Points on a hilly landscape, in no order, each with its height.
A ball rolls from a point to the lowest of its 2 nearest points, and stops where none of them is lower. Distance is the straight distance between rows; heights are no part of it.
feg h=805: |   7 |   7 |  29 | -32 | -17 | -34 | -41 |  11 | -17 | -18 |  10 | -47 | -20 |  -5 |  17 |   2 |  15 | -19 | -51 |  17 |  -8 |  -7 |  -3 | -57 | -37 |  16 |
Sebe h=323: |  35 |  -3 |  15 |  40 |  12 |  19 |   4 | -12 |  10 |   3 | -23 |  -5 |  37 | -14 |  -8 |  30 | -50 |  11 |  -4 |  22 | -28 | -23 |  17 |  -7 |  33 |  23 |
sosez h=322: |  44 |  44 |  38 | -20 |   1 | -26 | -30 |  -3 |   6 | -18 |   7 | -57 |  -2 |   2 |  14 |   0 |  24 |   2 |  -7 |   2 | -15 | -21 |   1 |  -1 | -11 |  10 |
verig h=389: |  13 | -17 |  11 |  25 |  38 |  11 | -29 |  -9 |  -4 |  10 |  -7 |   7 |  24 | -11 |  20 |   3 | -26 |   6 | -20 |   1 | -29 | -22 |  11 | -26 |  24 |  26 |
vugo h=454: |   7 | -22 |  19 |  54 |  -5 |  47 |  -8 | -22 |  -3 |  11 |  13 |  35 |  43 |   0 | -27 |   9 | -61 | -14 |   5 |  27 |  11 | -13 |  11 |  17 |  22 |  27 |
fuma h=301: |  14 |  17 |  -4 | -40 |  -4 | -21 |  30 |   3 |  16 | -28 |  28 | -47 |   2 |  -1 |   8 |  34 |  28 |   2 |  22 | -13 |   1 |  11 |  14 | -32 | -21 | -13 |
pake h=354: | -17 | -14 | -52 | -39 |  -1 | -15 |  46 |  30 |  15 | -36 | -17 | -23 | -31 |  19 |  17 |  25 |  22 | -17 |  21 | -15 |   9 |   6 |  20 | -49 | -47 |  18 |
Faleb h=338: |  26 |  22 | -20 | -37 | -16 |   3 |  41 |   4 |  -2 |   1 |  -6 | -45 | -24 |  -8 | -31 | -15 |   4 |   3 |  53 | -30 |  19 |  34 |  25 |  10 |   1 |  -6 |
padu h=372: | -35 |  13 |   0 | -17 |  -7 |   3 |  12 |  10 |   9 | -13 | -14 |  -7 |   4 |  16 |  53 |   6 |  33 |  -4 | -63 |  15 |   1 |  10 | -20 | -45 | -71 |  28 |
mulu h=512: | -62 | -13 |   9 |  15 |  -6 |  27 | -22 |  -1 | -11 |  -2 |  71 |  22 |  13 |  35 |  35 |   3 |  18 | -30 | -25 |  11 |  15 |  21 | -32 |  10 |  20 | -44 |
dob h=295: | -12 |  12 |  -6 | -11 |  38 |  24 |  10 |  -3 |  19 |  24 | -13 | -31 |  26 | -13 |  33 |  -8 |  34 |  23 | -32 |   1 |  25 |  -4 |  -8 | -25 |  -5 |  25 |
vanu h=723: | -47 | -47 | -18 |   8 |  -4 |  22 | -18 |  13 |   4 |  18 |  -2 |  15 |  20 |  17 | -31 | -19 |   9 | -17 |  -5 |  43 |  28 |   2 |   0 |  22 |   4 | -12 |
lebo h=738: | -41 | -51 | -29 |   2 | -34 |   7 |  -5 |  24 |   2 |   9 | -16 |  17 | -15 |   1 | -34 | -41 |   6 | -16 |   9 |  32 |  28 | -15 |  13 |  43 |   0 |  -8 |
bekat h=461: |  22 |  12 | -10 |  13 | -20 |   6 |  12 | -31 | -17 |  16 | -16 | -18 |   2 | -22 |  21 |  12 | -23 |  43 |   5 |  -1 | -15 | -23 |   2 |  28 |  17 | -14 |
Gub h=244: |  45 |  36 |  28 |  30 |  47 |  54 |   8 | -40 | -17 |  43 |   4 |  36 |  55 | -12 | -19 |   6 | -35 |  -8 |  23 | -17 |   5 |  42 | -27 |  23 |  31 |  14 |
Sis h=232: |   8 |  10 | -26 | -12 |  27 |  10 |   3 |  32 |  20 |   2 | -24 |  -3 | -19 |   1 | -55 | -10 |  -4 | -22 |  38 | -17 | -23 |   6 |  48 |  -8 |  12 |  47 |
zed h=680: | -22 | -11 | -43 | -14 |   9 |  34 |  42 | -12 |  13 |  49 | -29 |   2 |  18 |   0 | -20 | -20 |  -3 |  22 |  17 | -19 |  44 |   5 |   3 |  -9 |   2 |  20 |
zumo h=260: |  25 | -26 |  34 |  41 | -12 | -26 | -38 |  27 |  -2 | -34 |  -6 |  13 | -28 | -23 | -16 | -22 | -33 |  -7 | -11 |  24 | -30 | -24 |  30 |   8 |  22 |  10 |
Mil h=327: | -32 |   3 |  -3 |  -3 |   5 |  30 |  13 |  -1 |  30 |   4 |   0 | -22 |  31 |  -6 |  55 |   0 |  36 |   8 | -54 |  23 |  50 |   2 |  -7 |  -9 | -17 |  15 |
bem h=549: | -44 | -21 | -10 |   5 |  -6 |  18 |   6 | -19 |   4 |  23 |   3 | -19 |  33 |   5 |  28 |  29 |   9 |  24 |  12 |  16 | -23 |  -1 | -47 |   0 |  20 | -43 |
Zik h=786: | -12 | -24 |   6 |   2 |   0 | -22 | -31 |  16 | -24 |   5 |   9 |  52 | -15 |   6 | -66 | -40 | -14 | -23 |   5 |  -3 |  27 |  10 |   8 |  -8 |  -2 |   2 |
mapa h=238: | -17 |  36 |  -8 |   3 |   9 |  13 |  36 | -16 |  13 |  -4 |   4 |  34 |   7 |  11 |  52 |  17 |  42 |  13 |  -2 | -26 |  32 |  33 | -14 |  30 | -45 |   2 |
Zil h=556: |  -4 |   0 | -12 |   0 | -21 | -12 |  -2 |  13 |   4 | -11 |   5 |  19 | -48 |  -6 | -31 | -49 | -11 |  11 |  15 | -36 |  14 | -11 |  23 |  33 |   4 |  14 |
Tubo h=754: | -37 | -31 |  -6 | -10 | -25 | -22 | -16 |  24 |   3 | -24 | -15 |  36 | -47 |   2 | -15 | -34 |  16 | -22 |   4 |   9 |  18 |  17 |  -2 |  26 |  -3 | -12 |
Vivib h=477: |  -1 |  12 |   9 |  -7 |   1 |  -4 |   2 |  -2 |  14 | -10 |  -2 | -25 |   0 |  -5 |  39 |  24 |  28 |  18 | -18 |  11 | -26 |  -5 | -14 |  15 |  -6 | -22 |
rogu h=393: |   6 | -27 |   6 |  35 |   9 |  27 |   4 | -13 |  14 |  21 |  -8 |  30 |  44 | -15 | -26 |  32 | -61 |  -9 |   4 |  17 | -18 | -17 |  11 | -24 |  18 |  48 |
dide h=428: |  68 |  29 |  33 |   9 |  -9 | -19 |  -4 |  -8 | -16 | -32 | -14 | -35 |   9 |   8 |  -5 |  19 | -33 |  22 |  24 |   6 | -32 | -13 |  13 |   9 |  46 | -34 |
Mabe h=472: |  18 |  20 |  -4 |   1 | -42 |  -1 |  19 | -19 | -16 |  10 |   7 |  15 | -11 |  -2 | -13 | -11 |   4 |  31 |  24 | -17 |  15 |   8 | -19 |  50 |  -8 | -19 |
ligap h=447: |  13 | -10 |   2 |  24 | -24 |  -3 |  -9 | -29 | -41 |  26 |  28 |  29 |  30 |  19 | -16 |   6 | -32 |  22 |  -5 |   4 |  32 | -36 | -34 |  12 |   4 | -16 |
lufum h=333: |  46 |  21 |   6 |  -9 | -19 | -47 |  35 | -11 | -22 |  25 |  12 | -10 |  27 |  14 | -47 |  -7 | -26 |  17 |   8 |   3 |  21 |   6 | -16 |   1 |  13 | -23 |
Kefa h=369: |  -8 |  -1 | -47 | -34 | -22 | -21 |  44 |  11 |  11 | -33 |  -1 |   4 | -38 |  11 |   9 |  17 |  14 |  -1 |  37 | -28 |  -5 |   3 |  14 | -11 | -41 |   5 |
dom h=337: |   1 | -11 | -10 | -35 |  -1 | -50 |  45 |  -1 |  11 |  -9 |  22 | -58 |  10 |   2 |  14 |  29 |  11 |  16 |  12 | -18 |   3 |  -7 |   2 | -67 | -16 |   8 |
Pelam h=501: |   8 | -16 |  26 |   0 |  45 | -20 | -35 |  27 |  11 | -10 | -14 |  -3 |  -1 |  -9 | -19 | -23 |   6 | -32 | -29 |  23 | -22 |  -1 |  27 | -36 | -12 |  29 |
Nugo h=609: |  18 |  11 | -18 | -24 |  -1 |  -5 |   5 | -14 |  -4 |   6 |   3 |   4 | -39 | -10 |   9 |  10 |   5 |  36 |  23 | -50 | -23 | -15 |  14 |  17 | -12 |  -2 |
Nur h=329: |   0 |  -1 | -42 | -50 |  24 | -20 |   3 |  31 |  18 | -24 | -10 | -35 | -30 |  12 | -10 |   7 |  34 | -19 |   8 | -22 |   0 |  -4 |  22 | -35 | -15 |  13 |
Gima h=351: | -36 |  -5 |   0 |  -1 |  -7 |   7 |   0 |  10 |  20 |  -9 | -16 |  -3 |  -4 |   1 |  44 |  -1 |  40 | -15 | -59 |  16 |  38 |   9 |   0 | -27 | -37 |   5 |
veme h=184: |  -2 |  57 |  29 |  -7 |  19 |  16 |  11 | -14 |  10 |  -5 |  -4 |   7 | -11 |   6 |  31 |   3 |  56 |  -1 |  -1 | -43 |  13 |  24 | -25 |  42 | -24 |  -7 |
sozu h=492: | -43 |  -9 |  14 |  21 |  31 |  34 | -31 |  -6 | -11 |  10 |  67 |  13 |  30 |  29 |  34 |   3 |   2 | -34 | -20 |   5 |  -5 |  25 | -18 | -24 |  40 | -18 |
dolo h=411: |  47 |  12 |   0 | -15 | -23 | -14 |  17 |  -9 |  -3 |   6 | -15 | -53 | -12 | -36 |  13 |   7 | -10 |  27 |   6 |   5 | -10 | -28 |  31 |  19 |  -1 |   6 |
ber h=435: | -14 |  -9 |  25 |  42 |  53 |  39 | -40 | -10 |  10 |  -3 |  18 |   7 |  36 |   1 |  39 |  26 | -26 | -18 | -26 |  15 | -46 |   1 |   4 | -52 |  35 |  26 |
rego h=267: |  29 |  29 |  -4 | -39 | -18 | -10 |  64 |  -5 |   4 | -27 |  -4 | -48 |   1 |  -1 |  18 |  18 |  33 |   2 |  25 |  -3 |  12 |  42 |   3 | -10 | -17 | -18 |
setus h=772: | -12 | -58 |  12 |  21 | -19 | -15 | -25 |  -3 | -35 |  19 |   1 |  42 | -16 |  -9 | -56 | -19 | -36 | -21 |  -9 |  27 |  12 |   3 |   9 | -21 |   4 |  10 |
pegu h=413: |  28 |  23 |  11 |  -3 |   1 | -20 |  15 |  23 |  21 |  -5 |  -9 | -23 |   0 |  -6 | -58 | -26 |  10 |  -9 |  24 |  16 |   6 |  18 |  18 |  39 |  24 | -12 |
Buvug h=367: |  45 |  15 |  12 |  -6 |  18 | -21 |   3 |   4 |   0 |   4 |  -5 | -45 |   7 | -16 |   5 |   0 |   0 |  15 |  -4 |  14 | -20 | -23 |  14 | -10 |   1 |  17 |
fikom h=383: |  35 |  22 |  12 | -40 | -50 | -12 |  64 |  10 | -12 | -17 |  -4 | -30 | -18 | -17 | -27 | -25 |   3 |  -2 |  60 |  -6 |  15 |  54 |   7 |  32 |  -1 | -25 |
kura h=695: | -44 | -15 | -54 | -11 |   7 |  34 |  28 |   1 |   4 |  38 | -14 |  18 |   8 |  22 | -28 |  -4 |   9 |  -6 |  16 |   1 |  55 |  -1 | -27 |   3 |  -5 |   4 |
nalog h=397: | -37 |   7 | -26 | -24 | -11 | -14 |   8 |  15 |   5 | -52 | -11 |  33 | -44 |  23 |  23 |  12 |  29 | -21 |   9 | -30 | -14 |   8 |   2 |  -4 | -49 |   1 |
Sebed h=478: |  15 |   7 |  19 |  -7 |  22 | -33 | -25 |  35 |  29 | -29 | -12 | -15 | -10 |   0 | -13 | -36 |  33 | -29 | -31 |  22 |  11 |   1 |  25 |  -4 |  -6 |  11 |
Zovu h=583: | -16 | -10 | -25 |  13 | -25 |   8 |   3 |  18 |   6 |  19 | -25 |  21 | -47 | -13 | -23 | -51 | -11 |  -4 |  -5 | -21 |  34 |  -5 |  43 |  17 |   4 |  37 |
Lesu h=281: | -21 |  13 | -16 |   1 | -24 |  -4 |  36 |  -7 |  14 |   1 |   1 |  40 |   5 |  18 |  23 |   7 |  18 |  13 | -12 | -18 |  25 |   7 | -23 |   3 | -40 | -12 |
Bom h=739: | -28 | -43 |  -9 |  12 |  21 |  42 | -23 |   6 |  -1 |  11 |  20 |  40 |   6 |   5 |   4 | -18 |  -8 | -35 |   9 |  24 |  27 |   6 |  27 |  15 |  24 |  16 |
rika h=276: |  26 |  29 |  -1 | -17 |   5 | -25 |  46 | -15 |  -7 |  45 |   5 | -15 |  30 |  -7 | -27 |   4 |  -1 |  30 |  14 | -10 |  18 |  20 | -46 | -15 |   6 | -17 |
vimim h=396: | -29 |   8 |  -3 | -13 |  -2 |   6 |   3 | -13 |   2 | -14 |   0 | -11 |   0 |   0 |  67 |  31 |  24 |  16 | -40 |  -6 | -14 | -20 | -27 | -37 | -53 |  24 |
gifos h=219: |  -7 | -20 | -15 |  -3 |  46 |  34 | -40 |   3 |   3 |   7 | -13 |  22 | -19 | -23 |  13 | -23 |   4 | -17 |   3 | -26 |   3 |  -6 |  45 |  -6 |  -1 |  44 |
nazu h=608: |  -2 | -15 |  -5 |  16 | -19 |  26 | -16 | -23 | -18 |   9 |  22 |   3 |  25 |  15 |   0 |  16 |  -7 |  12 |  22 |  33 |   0 | -20 | -15 |  56 |  23 | -37 |
Kufis h=147: |  51 |   9 |  36 |  38 | -18 | -15 |  -3 |  21 |  13 | -36 | -10 |   8 |  -7 | -18 | -36 |  -4 | -53 | -12 |  15 |   4 | -37 | -13 |  35 |  22 |  31 |  28 |
zedaf h=266: | -38 | -32 |  -5 |   0 |  50 |  24 | -43 |   0 | -11 |   1 |  12 |  17 | -15 | -10 |  37 | -11 |  10 | -15 | -11 |  -5 |  -3 |  15 |  14 | -39 |   3 |  19 |
fikuz h=796: |  11 | -12 |  31 |  -9 |  -8 | -27 | -52 |  12 | -12 | -22 | -17 | -27 | -32 | -19 |  39 |  -5 |  18 |  -7 | -41 |  26 | -11 | -18 |   9 | -21 | -19 |   2 |
kagab h=324: |  18 | -17 |  23 |  38 | -30 | -15 | -40 |   8 | -19 | -23 | -18 |   4 |  -7 |   2 |  10 |  -5 | -44 |  10 | -22 |  32 | -28 | -24 |  17 |   2 |  42 | -14 |
bam h=222: |  19 |  20 |  12 |  -2 |  54 |  44 |  31 | -18 | -11 |  52 | -23 |   0 |  46 | -15 | -22 | -16 |  -8 |   9 |  17 |  -9 |  15 |  46 | -35 |  15 |  31 |  -3 |
nezi h=291: |  19 |  34 | -26 | -28 |  13 |   8 |  16 |  17 |   4 |   3 | -15 | -20 | -34 |   7 | -49 | -16 |   5 |  -9 |  62 | -44 |   1 |  12 |  29 |  19 |  11 |  22 |
Gumep h=493: |  23 | -13 |  -3 |  16 | -15 | -15 | -19 | -24 | -42 |  14 |  10 |  15 |   9 |   7 | -10 |  17 | -52 |  27 |  13 |  -9 | -24 | -44 | -17 |  -3 |  21 | -11 |
non h=527: |   5 | -11 |  16 |  13 |  41 | -25 | -26 |  27 |  23 |  -3 |   7 |   4 |  27 |   0 | -28 |  13 |  -6 | -33 | -26 |   9 | -40 |  12 |   4 | -65 |  13 |  17 |
nal h=457: |   9 | -11 |  14 |   1 |   2 | -25 | -40 | -19 | -34 |  -7 |   8 |  16 | -48 | -20 |  30 |  14 |  -9 |  12 | -19 | -32 | -25 | -15 |   1 | -36 | -10 |  -1 |
mazem h=530: | -51 | -17 |   6 |  29 | -26 |  14 | -32 | -18 | -37 |  -8 |  56 |  24 |  24 |  39 |  12 |  13 |  -5 | -20 | -28 |  24 |  13 |   0 | -56 |   0 |   1 | -52 |
Rosun h=606: |   2 | -32 | -20 |   3 |  -2 |   9 |  -4 |  25 |  12 |  21 | -40 |  -6 | -32 | -20 | -33 | -41 | -11 |  -9 |  -9 |   4 |  10 | -15 |  58 |   0 |   7 |  32 |
gudav h=771: | -12 | -29 | -14 |   2 | -29 | -24 |  -8 |  16 |   6 | -22 | -19 |  13 | -43 | -26 |  14 | -18 |   5 |   1 |   5 |  17 |  -4 | -17 |  21 |  41 |  -1 |  -9 |
daz h=235: | -15 |  53 |  28 | -17 |  10 |   6 | -13 | -13 |  22 | -23 |  13 | -13 | -16 |   6 |  52 |   4 |  59 | -13 | -22 | -33 | -16 |  -3 | -19 |  31 | -39 | -11 |
Keli h=553: | -27 | -31 |   6 |  30 | -30 | -13 | -33 |   0 | -22 |  -8 |  16 |  16 |   9 |  11 |  19 |  10 | -10 | -13 | -38 |  37 |   0 |  -9 | -30 | -15 |  26 | -46 |
zoga h=520: |  -8 |  -3 | -15 |   3 | -56 |  -3 |  -5 |  -9 | -16 |  10 |  13 |  24 | -37 |  -5 | -40 | -34 | -29 |  16 |  22 | -20 |  13 | -17 |   0 |  46 | -23 |   5 |
fop h=448: | -18 |  14 |   9 |   6 | -29 |  -6 |  -8 |  15 |  18 | -40 |   1 | -16 | -13 |   6 |  59 |  28 |  39 |   3 | -33 |   8 | -34 |  -2 |  -5 |  10 | -41 | -24 |
nesez h=502: |  10 | -10 | -13 |  28 | -40 |   8 | -11 | -19 | -15 |   0 |  -8 |  10 |  -9 |  -8 |  55 |   7 | -24 |  26 | -18 |  11 |   2 | -40 |   1 |  29 |   8 | -19 |
kez h=585: | -37 | -46 | -26 |   7 | -22 |  30 | -10 | -15 | -10 |  10 |   1 |   2 |   9 |  -4 |  18 |  19 | -13 |  23 |  20 |  29 | -17 | -17 | -13 |  38 |  20 | -27 |
tem h=294: | -14 |   0 | -19 | -20 |  57 | -11 | -12 |  32 |  28 |   6 | -13 |  -4 | -10 |  14 | -24 |  -4 |  25 | -21 |   0 | -17 |  -8 |   0 |  15 | -21 |   8 |   1 |
bor h=785: | -18 | -22 |  10 | -14 | -18 | -36 | -10 |  21 |   4 | -33 | -19 |   3 | -44 | -21 |  28 |  -2 |  19 |  -3 | -18 |  17 |  -1 |  -7 |  14 |  -8 | -29 |  -7 |
Gopa h=756: |  -9 | -56 |   2 |  29 |   6 |  11 | -29 | -10 | -23 |  29 |  10 |  27 |   6 | -10 |  -6 | -12 | -38 | -12 | -22 |  29 |  22 |  -5 |  13 | -12 |  12 |  11 |
Vumo h=489: |   9 | -26 |  -7 |  12 | -30 | -30 | -25 | -15 | -39 |   9 |   5 |  41 | -30 | -17 |   4 |   6 | -32 |  13 |  -4 | -19 | -16 | -28 |  -5 | -12 |  -7 | -14 |
mepa h=212: |  28 |  24 |  -3 | -38 |   1 | -18 |  58 | -15 | -15 |  10 |   1 | -42 |  17 | -12 | -12 |  19 |   4 |  10 |  43 |   3 |  -1 |  42 | -30 |  -3 |   6 | -40 |
Rilas h=132: |   0 |  28 |  17 |  19 |  47 |  21 |  10 | -15 |   8 |  43 |  23 |  -1 |  63 |  13 | -29 |  -1 |   4 |   6 |  -2 |   7 |   6 |  33 | -51 | -11 |  31 |  -4 |
gisub h=200: | -33 |  12 |  -1 |   5 |  53 |  33 |  18 |  -6 |  18 |  34 |  19 |  -3 |  60 |  19 |  -9 | -10 |  17 |  10 |  11 | -22 |  25 |  20 | -45 | -29 |  20 |  13 |
timu h=229: |  48 |  14 |  36 |  41 |  -5 |  12 |  -7 |  -4 |  24 | -15 | -24 |   5 |  15 | -35 | -25 |  26 | -66 | -14 |   5 |  -3 | -27 | -14 |  29 |  18 |  16 |  36 |
Vif h=325: |  43 |  30 |  35 |  33 |  20 |  36 |   1 | -25 | -18 |   3 |  -8 |  17 |  47 |   8 | -18 |  17 | -25 |  -7 |  25 |   4 | -18 |  15 | -24 |  35 |  39 | -13 |
Kagi h=427: |  37 |  31 |   9 | -26 | -55 |  -7 |  50 | -11 | -26 |  -4 |   1 |   2 | -15 | -13 | -17 | -14 |  -9 |  23 |  45 | -12 |   7 |  44 | -23 |  44 |  -7 | -34 |
lubo h=709: | -57 | -46 | -43 |  -6 |  -5 |  30 |  10 |   6 |   0 |  11 |   6 |  33 |   1 |  12 |  10 |  -5 |  16 | -24 |  -7 |  34 |  55 |  10 |  -8 |  -1 |  -8 |  -9 |
bepu h=635: | -10 |  10 | -26 | -22 |  35 |  19 |   3 | -25 |   5 |  25 |   6 |   8 |  -2 |  -8 |  26 |  19 |  14 |  32 |  13 | -46 |   2 | -14 |  -7 |   7 | -13 |   9 |
tufi h=584: |  14 |  26 |  -3 | -16 |  -1 | -23 |   4 |  -1 |   0 |   0 |  -5 |  16 | -43 | -14 |   0 | -20 |   0 |  14 |  -1 | -44 |  13 | -15 |  19 |  11 | -22 |  16 |
Barik h=375: |  49 |  17 |  30 |  33 | -20 | -18 | -26 |  -4 | -10 | -26 | -35 | -12 |   8 |  20 |  14 |   8 | -31 |  13 | -18 |  18 | -17 | -36 |  19 |   7 |  44 | -35 |
Satub h=150: |  10 |   0 |   3 |   9 |  33 |  19 | -32 |  15 |  12 |  -3 |  -9 |  25 | -14 | -13 | -21 | -15 |  -3 | -12 |  26 | -13 | -21 |  -8 |  33 |  22 |   9 |  36 |
Zona h=660: |  -6 |  -5 | -45 |  -2 |   8 |  20 |  17 | -26 |   4 |  50 |  -6 |  13 |   0 | -13 |  -5 |   0 | -12 |  22 |  12 | -24 |  14 | -14 |  11 |  11 |   5 |  23 |
Banek h=253: | -34 |   2 | -19 |  -4 |  31 |   8 |   8 |  -3 |  24 |  36 |  13 |  -6 |  24 |   4 |   0 |  -3 |  23 |   9 | -22 |  -8 |  12 |   6 | -25 | -25 |   8 |   3 |
mev h=579: |  -1 |  -9 |  12 |  27 | -23 |  -5 | -15 |  -5 |   0 |   6 |  14 |   2 |  28 |  32 |   8 |  10 |  -4 |   2 | -18 |  38 |   3 | -16 | -31 |  27 |  36 | -41 |
tolik h=394: |  17 |  -7 |   6 |  16 | -35 | -13 |   6 | -11 | -30 |  34 |  19 |   1 |  17 |   9 | -71 | -21 | -31 |  14 |   6 |   7 |  26 | -11 | -15 |  23 | -13 | -10 |
lizab h=382: |  55 |  30 |  40 |  18 |  14 |   7 |  -4 | -13 | -21 | -15 | -14 | -14 |  22 | -10 |  -6 |  18 | -18 |   2 |  32 |   3 | -41 |  10 |  -8 |  38 |  37 | -25 |
Gefon h=449: |  29 |  16 |  31 |  -1 |  -5 | -43 |   4 |  40 |  29 | -32 |   4 | -20 | -12 |   5 | -48 | -37 |  23 | -18 |  -6 |  14 |  14 |   4 |  17 |  19 |  16 |   4 |
dem h=332: |  12 |  23 |  -1 | -17 |  33 | -27 |  11 |  22 |  17 |   9 |   7 |  -8 |  11 |  29 | -53 |  -6 |  13 | -18 |   2 | -21 |   4 |  18 |   1 | -33 |   1 |   4 |
big h=368: |  25 |  22 |  -5 | -24 |  34 | -16 |  40 |  22 |  15 |  17 | -18 | -29 |  18 |  11 | -58 |  -5 |  11 | -25 |  31 |  13 |   9 |  30 |  10 | -11 |  23 |  -8 |
dasit h=513: | -27 |  -8 | -22 | -11 | -21 | -13 |  28 |  -9 |   6 |  -7 |   9 |  -6 |   5 |  11 |  23 |  42 |   5 |  31 |   3 |   5 | -40 |   0 | -30 |  -4 |  -9 | -29 |
mavo h=331: |  -3 |   0 | -22 | -26 | -32 |  -7 |  58 |   3 |  10 |   2 | -25 |  11 | -16 |   0 |  -5 |  16 |   7 |  20 |  16 | -15 |  12 |  -2 |   4 |  -2 | -43 |  10 |
naf h=278: |   9 |  53 |  36 | -34 | -12 | -26 | -23 |   2 |  13 | -42 |  12 | -40 | -22 |  21 |  42 |  -4 |  46 | -11 | -24 | -10 | -16 | -11 | -12 |   0 | -44 |   1 |
Fita h=420: | -27 |  23 |   1 | -28 | -12 |  -6 |   8 |  25 |  22 | -62 |   0 |   2 | -20 |  20 |  41 |  20 |  39 |  -8 |   3 |  -4 | -32 |   8 |   7 |  -6 | -54 |   4 |
dabu h=467: | -39 | -33 |  21 |  34 |  38 |  34 | -51 |  -7 |  -2 |  -7 |  38 |  28 |  30 |   8 |  13 |  16 | -15 | -38 | -16 |  19 | -37 |  30 |  -6 | -31 |  34 |   7 |
per h=425: | -31 | -14 |  -8 |  -3 |   3 |   7 | -30 | -22 | -19 |  -1 |  12 |  -1 | -16 | -14 |  58 |  21 |   1 |  21 | -31 | -16 | -23 |  -7 | -17 | -45 | -19 |   1 |

Two balls start at each pair of points below. Name the first point that both come to, or write never.
lebo / Zovu: Zil
nal / fikuz: never
kez / nesez: veme
Gopa / Zik: vanu

Where does a ball stop that starts at each point below?
setus: Satub
bekat: veme
nazu: Kufis
bor: Satub
Vumo: Rilas
Pelam: tem
nalog: veme
